Points on a hilly landscape, in no order, each with its height.
From any point a ball rolls to the lowest of the 2 points nearest to it. It stops when none of these is lower. Distance is the straight distance between rows; heights are no part of it.
z867 height 4.04: [ 10   3  14  -9  -1  13  -3  25 -22  14 -20  -7  -2  22  -8   9 -20  -1
  -6 -37   3   3  -8]
z488 height 1.48: [-12  23   5 -26   0 -39  24   9  -4  34  -9 -21   8   8 -16   3 -13 -46
 -38   6  14  27  14]
z245 height 2.58: [  0 -17 -15 -20   5 -22  23 -10  12  12  -3 -10  -2  -9   1  30   4 -44
 -17  17 -10  18  22]
z670 height 8.14: [ 12 -12 -24 -27  28 -20  27 -23  15   6  11  29  13 -39  13  64  28 -29
   9  15 -24  36  42]
z743 height 3.40: [  2  21 -19   2  26 -48   8  -3   1 -31   9  39 -14 -58  -5  14  15 -22
  20  24  18   0  20]
z356 height 5.94: [  4 -12  18  53   0  50 -22   0  -2 -46  30   3 -28  -2 -12 -22 -16  33
 -27  -2  23   6  -7]
z88 height 4.93: [-12 -17  12  -2  -6  16  13   8 -17 -15  -2 -12 -14  17  -6  -9 -18  -8
 -11 -13  16  -4  -8]
z307 height 4.03: [-31   5   6 -14 -26  -7  31  11 -16   5 -12 -29  -5  30   0 -29  -8   2
  -2 -14  12 -14 -25]
z465 height 2.89: [ -6   0  17  20  -3  22 -21  -8 -25 -37   2  11  -2  -8  -4 -45   2  52
  12 -10  16 -14 -20]
z74 height 3.80: [  5 -12  -8   0   5   9  -8 -21   9  -7  -1  -4   0 -10   3 -10  11  13
   9  19 -24 -10   9]
z399 height 5.11: [ -8 -11 -28  16 -20   7 -12  -8  12  -9   8  11  -4   7  15 -14  15  -3
  58  -1 -10 -40  -9]
z525 height 4.36: [  4 -15 -15  21 -15  28 -18 -22  20 -20  15  -1  -3   2  10 -26  11  22
  21  28 -13 -27   1]
z492 height 2.08: [-16   5  15  34 -25  32 -23  -4  -8 -15   2   0  -9  16  -6 -47  -7  54
   0 -19  20 -20 -32]
z146 height 8.47: [ -2  23  -3 -42  22 -38  22   6 -36  25 -24  13  20 -15  -1  31   6 -23
   5 -17  12  36  29]
z256 height 1.77: [ 31   3  12 -28  34   5  -7  26 -16  47  -5  22  29   5  -7  67  -3 -27
 -12 -39 -19  40  26]
z551 height 6.35: [-32  20   4 -31 -19 -51  26 -24  -9 -11  -8   3  24 -20   7 -56  26  17
  32  45 -10 -18  -6]
z47 height 5.59: [-38 -21 -29   4 -53 -13  20 -16  32 -14  24 -15   2  12   8 -55   7 -12
  27  42  -2 -42 -23]
z290 height 7.56: [-17  -9  -1 -20  -9 -29  41  -9 -11  -4  -7 -21  -7  -9  -3 -12   0 -24
  -6  16   7  10   3]
z122 height 6.14: [-40  14 -21 -27 -31 -60  28 -18  17  -4   5  -4  26 -14   6 -49  29  -7
  30  62  -9 -25  -6]
z892 height 4.38: [  4  -2 -16   2  15 -24  13  -7  -7 -43  13  24  -5 -46  -2  -1  20 -11
  31  29   3 -15  10]
z697 height 0.65: [ 12  21   6  21  31 -13 -25  16   0 -19   3  25 -16 -27  -9  19  -2  -6
   8 -15  30  -1   4]
z906 height 7.57: [ 16 -40  11 -17  28   5  23 -19  -6 -33  13   7   0 -24  -5  36   8 -29
 -38  14  -8  33  33]
z590 height 4.51: [ -9   4 -16  17 -14 -10  -4   5  10 -15   2   3 -17  -2   1 -22  -4  -5
  33  -6  13 -29 -17]
z254 height 2.04: [ 17  21   2   3  27   1 -35  -5  21  15 -11   2   6 -11   4  19   0  13
 -12   9 -18  11   6]
z124 height 4.48: [ 13   3   5  35  18  18 -36 -14   6 -37  18  15  -3 -31   6 -23  14  30
  11  20  -4 -13   3]
z11 height 2.46: [  7  21  34 -19   4 -10  -2  35 -20  45 -14 -12  11  25 -22  10 -31 -16
 -35 -24   6  22  -2]
z939 height 7.19: [ 18 -52   4 -11   9  13  38  -6 -13 -30  20  -6  -9  -8  -2  29   2 -38
 -21  -4  -6  19  18]
z14 height 3.00: [  2  19  24 -32 -18   0  14  26 -10  59 -31 -37  22  38   2  -3 -22   7
 -24  -4 -12   6 -14]
z414 height 7.85: [ 42 -18  13   7  24  34 -32   4  29  15  11   1   9   0  -1  55  -5  -8
 -41  -1 -32  17  17]
z207 height 3.45: [ -7  28  38   6  -4  -1 -17  26  -6  26 -16 -17  -2  29 -19 -29 -28  24
 -41 -21  21   4 -26]
z978 height 4.86: [ -6 -31 -16  39 -38  26  -8 -17  28 -34  31  -4  -8   9   9 -46  12  12
  33  27   0 -44  -7]
z722 height 6.89: [-31  -8  22  -4 -12  -9  27 -22 -13 -38   8 -14 -11  -1  -4 -67   5  23
 -16  33   7   1 -11]
z247 height 3.39: [ 10  18  30  26  -3  31 -36  19  -4  16  -3  -9  -6  24 -17 -16 -28  31
 -33 -23  20   0 -27]
z644 height 1.97: [ 14  -7 -33 -36   6   1   7  -8   8  47  -8  12  28   2  25  69   9 -15
  19  -3 -45  22  21]
z359 height 3.69: [-12  32   7  14  -4 -10 -22  12  12  11 -10   0 -17  15  -7 -21 -15   8
  -2 -21  23 -20 -28]
z553 height 7.70: [ 51 -25   2  -3  16  48 -23   7  23  21   5   4  15   5  15  57  10   9
 -15  -9 -44  14  18]
z731 height 5.90: [-33 -12 -38 -12 -42 -42  32 -15  23 -10  12 -10  13 -12  10 -46  18 -28
  33  52  -4 -40 -14]
z479 height 2.68: [-21   4  19   9 -32  27 -13 -23 -16 -13  -7  -4   4  20  -3 -60   3  60
  15  -9   4 -26 -23]
z821 height 5.33: [ -9  -2   8  47  -4  26 -22 -11  22 -36  28  -2 -22  -6  -7 -45 -11  31
 -30  20  10  -2 -14]
z730 height 5.02: [ -5  10 -15  -9   5 -36   0 -19   5 -14   5  22   6 -37   3 -12  24  -2
  39  31  -9 -15   4]
z321 height 4.75: [-23   9  11  31  -6   5 -22 -21  11 -16   8  -4 -16  -1  -5 -55  -4  48
 -23  16  14 -16 -22]
z898 height 2.51: [ 14  -8  -1 -28   8 -17  16  12 -10  33 -11   6  16   9  -6  57  -6 -39
 -12 -21  -7  34  20]
z904 height 5.68: [ 27  11 -11  57  17  34 -52  -2  35 -14  14  14 -11 -12  17  13  11  21
   1   9 -11 -12   5]
z661 height 6.20: [-11 -45 -13  14 -14  18  30  -5 -13 -52  23  -3 -24   6  -2 -16  -4  -9
  14   4  13  -6  -8]
z566 height 5.22: [ 12   9 -15  56  13  -1 -31  -4  31 -35  24  27 -16 -25   5  -7  21   8
  30  25   0 -31  -1]
z961 height 8.10: [ -3  -3 -22 -34  11 -40  42 -16 -18   4  -5  14   9 -31   4  23  18 -21
  28  13   0  25  23]
z518 height 3.27: [  9  14   3  21   0  16 -31  14  17  13  -8  -9 -13  12 -11   3 -19  -1
 -23  -4   7  -2 -12]
z966 height 6.41: [ 25 -28   3  51   0  69 -23  15   1 -40  29   4 -21   4  -4   4  -8  27
 -18 -14   9   2  -5]
z292 height 0.70: [ 11  21 -18 -15  42  -8 -25  -5  17  47  -5  25  25 -10  10  70   4  -8
   1   2 -32  41  30]
z412 height 1.32: [ 27   3   1 -32  42   5 -15   6   3  34  -2  25  28 -11   4  70   5 -17
 -20 -15 -30  53  36]
z793 height 3.71: [  9   4  22  26  16  36 -35 -13 -17 -43   4   9  -3 -24   3 -29  14  51
 -13   1   7  -3  -3]
z671 height 2.13: [ 31  -2  -2 -26  10   5  -8  27   1  55  -5  10  20  16  -6  64 -18 -31
 -13 -17 -24  28  10]
z381 height 5.53: [ -9 -41   3  10 -15  13  29   4 -22 -35  23 -16 -29  17  -8 -18 -24 -17
 -20  -4  20  10 -15]
z677 height 4.24: [-25  14  17  12  -7 -11 -16  -7  11  -6 -10 -11  -9  10  -5 -49  -5  26
  -2   2  19 -19 -23]
z568 height 7.08: [ 25 -25  -6  27  -1  53 -21   2  18 -22  11   2   1   6  11  13   7  21
   9  -8 -16 -16   8]
z498 height 6.74: [  6 -53  -7   6  -3  26  37  -3 -18 -44  16  -4 -19  -5   1  14  -1 -22
   4  -3   1   0   5]
z20 height 7.24: [-22 -11  18  -7  -5 -14  35  -7 -14 -24   3 -23 -15   1  -3 -40 -10  -4
 -22  14  17  10  -3]
z325 height 1.86: [ -1  24  11  11  21 -20  -9  20 -16 -11 -11   8 -17 -10 -14   3 -12 -16
  -8 -23  34   9  -5]
z224 height 2.15: [  9  19 -11  12  37 -24  -7  10   3 -25  14  36 -14 -40  -1  36   9 -26
  20  -2  11   8  20]
z225 height 5.35: [ -4 -32 -14  14 -34  25   2  -5  -1 -19   9  -6  -6  21   9 -24   1   7
  38  -6   1 -34 -18]
z260 height 7.55: [ 41 -33   1 -12  -5  55  -6  15   4  14   2  -7  13  17   7  42  -6   0
 -16 -12 -33   6   2]
z897 height 2.77: [ -1  17   5 -17 -12 -17   9  21  -3  46 -23 -22  11  29  -4  12 -23 -18
 -18 -21   1   9  -5]
z757 height 7.88: [ 19 -28  -5 -31  29 -13  23 -23   8  -1   8  11   6 -29  -4  54  20 -32
 -29   8 -21  37  44]
z846 height 2.06: [ -5  31  20 -21   5 -33   9  23 -33  25 -22  -4   6  13 -15  15 -16 -25
 -21 -32  20  20  11]
z263 height 3.61: [  4  33  30  -4  17  -4 -19  29 -30  21 -23  10   5   7 -14  15 -25  -5
  -5 -47  16  10  -9]
z404 height 2.69: [ 19  -1   2  14  14  30 -35  -7  15   3  -4  -6  -4   2  -5   7  -8  18
 -13   3 -10  -4   5]
z963 height 1.09: [-16  44  19 -29  10 -55  23  20 -16  49 -30 -11  11   7 -12  -3  -6 -28
 -37  -1  26  32  21]
z87 height 2.33: [ 17  -8 -15 -33   7   1   4   0  15  63  -7  -5  28  17   6  67  -6 -27
  -6   0 -38  28  15]
z618 height 5.17: [ 29   8   9  40  35  35 -49  -6  14 -31  13  17  -7 -33   7   9  15  30
 -11   6  -1   0   9]
z222 height 5.71: [ 10  20 -23  34  14 -28 -23 -11  37 -25  18  27 -10 -39   5  -3  16   0
  27  43 -10 -19   4]
z801 height 1.40: [  8  29 -15   0  36  -9 -31  -6  36  38  -6  12   1 -15   8  41   4   1
  -4  13 -21  30  15]
z55 height 2.82: [ -3  13  21  45  -6  30 -30  11   5 -14   7  -2 -22  21 -16 -31 -22  41
 -23 -23  33  -9 -30]
z4 height 3.14: [-21  22  23  -5 -19   1  -9 -11 -22   3 -20  -5   8  13  13 -51  15  55
  23 -18   2 -28 -20]
z244 height 3.86: [-10   6 -10  23 -12   3 -13  12  30  -2  -2  -8 -23  16  -5  -5 -16 -10
   1   1  17 -20 -18]
z745 height 5.00: [ -8 -16 -16  -4 -39  25   4   6  -8   8  -4 -17  -1  32   4  -7  -5   8
  33 -25   2 -32 -20]
z52 height 8.34: [  4  -9 -33 -38  25 -34  42 -20  -7  23   3  23  18 -29   3  54  22 -36
  10   1  -7  37  34]
z62 height 4.39: [  6 -21  -5 -19 -14  22  15  14 -26   8 -14 -17  -3  33   0  17 -15 -14
   7 -31  -4  -7 -11]
z273 height 5.51: [  1   6 -14  19   1 -30  -7 -14  16 -36  19  17  -1 -28   5 -29  17  12
  34  40  -6 -30  -3]
z352 height 3.23: [ 10  -9 -12 -10  17  -6   1 -13  14  -2   0   0  -2 -16   6  16  11 -13
   0  20 -21  10  16]
z363 height 6.60: [-27   4  13 -19 -13 -30  24 -21 -14 -25  -3 -11   8 -15   1 -63  14  24
   7  39   5 -13  -7]
z106 height 2.65: [-10  27   4  -1   1 -18   1  20  -5  17 -14  -2 -13  10  -9  13 -11 -28
   3 -31  31  -5 -12]
z481 height 5.26: [-30 -27 -26  29 -48   4  -3 -11  37 -13  31  -9  -9  27   1 -50   2   0
  30  23   5 -47 -21]
z787 height 7.83: [-10 -16 -27 -26 -10 -34  40 -14 -10  -8   0  -3   2 -21   5   4  11 -30
  22  23  -3   0  15]
z127 height 3.18: [ -8  40  39 -13 -18 -11   2  24  -6  51 -31 -27  17  41  -5 -24 -18  18
 -36 -14   7   5 -21]
z197 height 3.72: [-45  18  29 -10 -40  -6  35  13 -22  10 -21 -24  -1  41   8 -57  -3  28
  -6 -22  13 -24 -32]
z160 height 3.46: [-32  19  20 -14 -24  -1  11  -8 -15  12 -22 -29   8  28   7 -52   8  45
  -4  -5   3 -25 -21]
z241 height 1.39: [ 12   3 -29 -15  27  -4 -11 -14  19  34   5  28  15 -17  28  66  26  -7
  22   7 -38  24  23]
z340 height 8.31: [ -4   2 -15 -47   3 -44  47 -13 -40  27 -23   2  30 -21   5  26  23 -18
  21 -11   0  34  28]
z718 height 4.70: [ 11 -40 -15 -10 -31  45  14  12 -17   9  -8 -16   5  31   3  17  -7   0
  31 -33 -15 -27 -15]
z775 height 1.55: [-12  49  21 -12  27 -50   4  15 -13  26 -19   2   4  -7 -16   0  -9 -16
 -17 -15  27  28  10]
z252 height 3.17: [ -3  41  23   7   1 -13 -22  33  -4  23 -18   2  -8  19 -11   1 -25  -3
  -8 -38  27  -5 -24]
z274 height 4.44: [-16 -16   8  -8 -24  14  18  -6 -27 -14  -1 -20  -6  21   8 -31  -7  18
  13 -11   9 -15 -17]
z262 height 7.35: [ 21 -32  -8  -4 -10  43  -8  -5   9   4  -2 -14   1  12   9  12  -4  11
   1  -9 -24  -8  -1]
z159 height 6.77: [ 29 -39   6  25   7  73 -18   7  -6 -36  17   8  -7   5   5  23   1  19
  -6 -27  -7  -1   9]
z390 height 1.99: [-16   3 -27 -26  -8 -43  38   4   1  29 -10 -15   4   2  -1  18  -2 -50
 -18  12   9  21  13]

Where does a ball stop that starts at each point below?
z340: z963
z551: z963
z399: z292
z381: z492
z52: z963
z207: z963
